Each row is a point on a landscape with many valleys, with its height.
A ball rolls from a point to the lowest of its 2 nearest points, and stops where none of them is lower. Distance is the straight distance between rows; heights are no part of it.
k_268 height 53.1: [137 165 176  41 133 144 116 123 202 108 145 137 146 152 108 177 155 128
 124 136]
k_296 height 29.8: [ 99 151 151 146 175 180  93  61 120 132 148 141 111 136  95  97 122 148
  91 174]
k_619 height 61.2: [191 145 133  96 126 117 133 103 166 151 132 123 214 123  85 184 109 161
 140 121]
k_354 height 66.8: [105 120 180 158 157 100 158 108 130 133 148 139 157 140 107 128 128 131
 119 137]
k_407 height 46.9: [110 102 139 126 151  84 173 130  80  90 111 152  98 135 152 142 162 132
 101 124]
k_465 height 62.6: [125 120 212 119 161 134 120 103 148 140 182 142 198 139 114 153 165 169
  96 113]
k_275 height 22.4: [ 88 137 151 113 137 133 179  97 112 117 140 121 131 118 102 177  96  91
 133 164]
k_685 height 56.8: [155 121 148 118 146 127 127  98 131 156 147 132 174 135  48 150 118 173
 158 109]
k_921 height 28.2: [ 88 158 136 165 113 180  79 145 119 118 117  62 103 134 214  81 126 129
 116 116]
k_754 height 35.1: [ 59 162 140 141 119 146 139 108 111  85 188 109 150 141 135 127  84  82
 119 188]
k_901 height 53.0: [173 150  98 121 169 103  94 102 148 148 148 149 138 144  42 103 117 168
 159 131]
k_505 height 22.0: [ 50 146 146 129 123 192 117 112 105 114 107 165 124  85 125 120  91 128
 111 221]
k_427 height 61.5: [180 127  72 119 136  89 142 135 107 107  81  98 139 160 140 117 138 178
 126 119]
k_710 height 68.3: [122 127 189 122 116 159 108 137 178 176 175 140 176 136  97 155 134 107
 128 126]
k_596 height 38.6: [149 113 146 166 133 101 128 143 146 162 114 166 141 117 139 103 154 112
 125 104]
k_383 height 55.9: [160 180 188  60 157 132 103 155 189 106 153 162 162 164 107 117 169 139
 118 101]
k_461 height 37.7: [ 67 144 130 169 108 157 142 123  96  71 157  95 128 142 194 105  95 101
 135 155]
k_458 height 34.5: [ 80 103 108 118 143 175 158 140  54 124  96 160  84  96 123 168 168 137
 129 124]
k_37 height 66.2: [129  99 169 102  77 152 115 100 171 145 160 110 157 126 115 180 127 144
  94 120]
k_272 height 57.6: [132 135 100 166 115 102 139 190  99 127 108  89 171 150 164 102 112 128
 108 114]
k_559 height 26.4: [ 50 164 147 138 164 181 113  87 111 138 134 130 115 111  91 127  91  99
 109 188]
k_999 height 63.3: [158 108 125  95  84 128 127  78 160 130 124 107 115 136 112 141 133 140
  97 128]
k_814 height 49.7: [129 151 120 129 141 135 106 118  91 129 103  79  80 148 138  87 116 130
 111 136]
k_579 height 24.0: [101 103 143 179 108 162  77 135 135 132 116 106 111 131 188  62 131 160
 114  77]
k_98 height 12.5: [119  96 168 142  93 164  98 101 168 138 167 169  95 128  97 139 146 169
 157  91]
k_854 height 64.4: [ 75 136 203 133 156 160 148  98 133 110 177 135 181 141 111 155 126 172
 104 143]
k_696 height 24.4: [143  82 127 135 128 139 123 121 109 144 164 200  62 110 109 123 180 139
 134  97]
k_470 height 56.7: [140 121 100 147 140 129 148 135 120 108  85  74 143 149 184  98 163 168
 142 101]
k_988 height 27.4: [102 138 122 117 123 193 108  97 104 159 113 113  61 112  91 125 101 102
 147 137]
k_230 height 52.2: [132 147 100 195  95 106 132 193 130 140 137 145 196 129 168 120  80 112
 124 125]
k_608 height 23.2: [110 112 130 147 117 208  87  98 105 150 125 142  64 117 124 102 135 147
 132 112]
k_196 height 51.0: [131  93  75 110 183 140 149 121  67 129 124 118 121 124 130 137 202 141
  98 105]
k_629 height 45.7: [158 146 103 178 110 110 114 166 176 158 115 178 169 102 144 127 108 108
 104 124]
k_704 height 46.8: [150 124 107 111  98  97 145 186 110 160 104 144 155  96 135 160 105  70
 122 119]
k_300 height 47.3: [144 127 130  90 137 100 134  91 197 117 119 159  95 105 134 134 160  87
 147 147]
k_271 height 52.5: [147  99  83 123 151  99 112 159 118  96 128 121  77 148 160 120 207 183
 127 104]
k_174 height 51.9: [115  92 138 149 154 110 180 128  94 103 109 113 151 142 170 114 174 163
 104  92]
k_687 height 33.5: [128 135 133 124 166 137 105  74 114 162 148 121 124 135  65 108 132 115
 101 149]
k_367 height 39.3: [147 105  91  96 176 135 143  54  97 160 144 124 138 103  90 124 153 109
 115 118]
k_597 height 29.9: [ 91 153 145 133 110  99 121 140 133  99 212 116 193 172 121 147  95  96
 132 162]
k_673 height 15.2: [152 120  99 166 136 148  84 196  92 180  92 116 125 136 146  98 139 129
 142  87]
k_137 height 33.2: [ 96 139 106 151 105 176 144 140 122 111 124  66 145 140 196  83 129  92
 129 138]
k_951 height 47.5: [114 171 167 151 128 132  97 135 143 136 135 121  76 156  99 110  63 137
 172 139]
k_506 height 32.7: [142 128 122 153  61 114 129 183 129 131 107 112 121 141 139 138  83 148
 161 104]
k_738 height 48.2: [151  89 103 165 141 105 112 152 115 119 156 153 104 135 149  77 195 178
 114  81]
k_635 height 71.9: [ 91 120 169 144 121 108 192 141 130 103 132 152 124 116 179 144 129 100
 157 124]
k_341 height 61.9: [146 100 123 145  80  85 130 148 129 111  98  91 168 147 174  97 139 144
  69 107]
k_74 height 48.7: [151 146 144  61 106 114 124 135 213 131 137 126 151 114  98 186 116  86
 154 147]
k_648 height 56.9: [174  86  65  84 152 104 137 148 100 136 136 128 125 103 144 150 208 117
 116  99]
k_309 height 39.2: [118  99 118 133 109 116 166 183  74 149 141 123 164 113 135 156 118  70
 158 112]
k_650 height 31.6: [132 141 140 129 123  87 120 140 100 169 140  98 182 152  57 124  73 114
  97 158]
k_64 height 69.4: [ 99 107 199 144 131 112 181 116 161  97 172 143 175 118 156 167 111 119
 135 133]
k_630 height 50.0: [148 153 134 146 152 105  82 122 164 136 127 154  90 150  79  92 108 143
 159 130]
k_507 height 66.0: [198 150 120 119 113  91 113 133 193 133 120 133 209 143 112 175  87 180
  86 141]
k_825 height 56.0: [111 122 119 150 130 129  98 152 108  86 102 103  60 153 172 111 160 198
 126  94]
k_182 height 24.6: [120 124 123 148  90 136  92 202 121 135  94  99  84 142 166 122 135 133
 155  98]
k_994 height 55.7: [111 129 122 130  60 142 124 128 129 131 170  68 158 144 149 120  96  91
  94 149]
k_104 height 32.4: [135 152  94  78 129 149 102  96 133 150 107 125  54 120  73 124 121  77
 135 153]
k_213 height 58.5: [ 82 137 160 160 131 145 136 151  86  81  98  85  83 152 176 118 106 184
 145 109]
k_77 height 43.7: [160 114 117 168 164  92 130 124 142 127 128 175 108 134 146  65 165 139
 154 105]
k_92 height 51.4: [111 135 137 106 127 118 152 110 159  90 108 175  54 122 148 152 142 104
 133 156]
k_384 height 58.0: [153 155 182 120 166 131  78 147 183 145 166 166 168 167  88 113 153 165
 123 118]
k_181 height 31.3: [ 83 114 114 124 114 160 182 126  72 146 151 112 142 112 110 153  93  66
 164 130]
k_132 height 66.7: [158 149  79 117 130  88 161 144 138 104  74 113 142 127 140 122  98 120
 150 133]
k_929 height 19.9: [174 130  57 151 185  99 133 137 127 157  83 167 180  91 135 120 153 122
 134  97]
k_491 height 23.5: [101 162 172 114 134 109 132 140 123 122 175  91 175 170  73 157  81 117
 110 166]
k_88 height 42.0: [186 120 110  66 122  88 133 113 176 129 113 152 132  94 107 193 109 109
 159 130]
k_794 height 30.8: [187  95 117 108  86 105 154 129 144 136 101 153 128 100 144 176 128 140
 160  93]
k_783 height 45.1: [138  88 109 110 160 141 160  73  63 121 149 147 107  92  94 150 171 150
 105 119]
k_592 height 39.4: [137 165  99 126 114  91 139 155  83 144 121  69 158 144  93 104  66  91
 125 151]
k_459 height 28.0: [ 70 120 123 113 142 177 151 114  75 106  90 177 107  83 123 144 134 138
 117 182]
k_930 height 44.9: [ 96 157 148 144  95 155 112 153 100 132 159 100  87 143 114 128  55  87
 179 142]
k_954 height 45.5: [148 175  99 125 106 116  96 154 106 137  95  51 111 141 135  87  80  97
 129 149]
k_642 height 41.9: [177 130  94 117 168  94 114  83 201 116 135 175 125  91 129  93 170 114
 153 128]
k_312 height 31.7: [135  83 130 119 119 126 132 121 124 161 127 161  99 107 132 139 177  91
 105 112]
k_972 height 41.2: [101  92 111  99 167 131 175 131  86  89 109 169  79 102 153 173 195 145
 120 129]
k_730 height 59.4: [ 89 153 136 139 140 146 127 141  80  82  92 133  40 127 150 127  93 172
 144 147]
k_170 height 18.5: [147 103 112 141 115 162  92 103 125 140 162 158  48 125 100 101 149 160
 169 104]
k_884 height 60.1: [165 110 169 135 160 100  98 115 190 151 166 172 183 125 123 129 167 156
 121 120]
k_585 height 70.3: [141 145 131 132 102 151 109 124 186 158 138 122 160 133 108 126  89 117
 148 146]
k_370 height 33.7: [166 137  75 109 191  93 154  94 166 129  82 152 149  76 131 100 155  95
 162 106]
k_586 height 55.0: [ 93 155 135 118 117 153 151 110 146  75 100 117  68 133 170 111 108 119
 120 182]
k_885 height 19.6: [153  80 166 116  97 121 128 100 157 121 145 167 125 105 123 171 148 168
 155  85]
k_486 height 57.3: [ 88 158 137 140 150 147 129  83  98  77  99 140  75 119 138 110 100 161
 100 196]
k_294 height 40.1: [127 160 120 146  82 113 124 188 148 142 127 131 115 132 110 143  55  91
 183 140]
k_666 height 0.4: [164 126  65 155 157 138 112 164 104 187  87 114 179 112 135  93 144 121
 127  95]
k_319 height 54.0: [147  94  96  90 140  73 149 180 101 149  95 129 141 108 143 172 164  91
 112 107]
k_45 height 71.0: [131 155 112 127 124 115 154 124 166 123 125 113 172 119 123 117  87  76
 159 140]
k_438 height 52.7: [109 120 143 149  97 134 106 131 108 146 133 100 113 139 129 105 106 111
  91 131]
k_693 height 59.3: [145 130 115 100  62 134 160 110 129 114 115  67 127 140 154 131 100 114
 117 143]
k_480 height 65.2: [128  92 111 105  91 109 121 136 115  96 106  98 107 146 175 116 187 159
  60 112]

Where does a ball stop that starts at each point below?
k_507 => k_666
k_994 => k_491
k_465 => k_98
k_132 => k_505
k_730 => k_666
k_648 => k_505
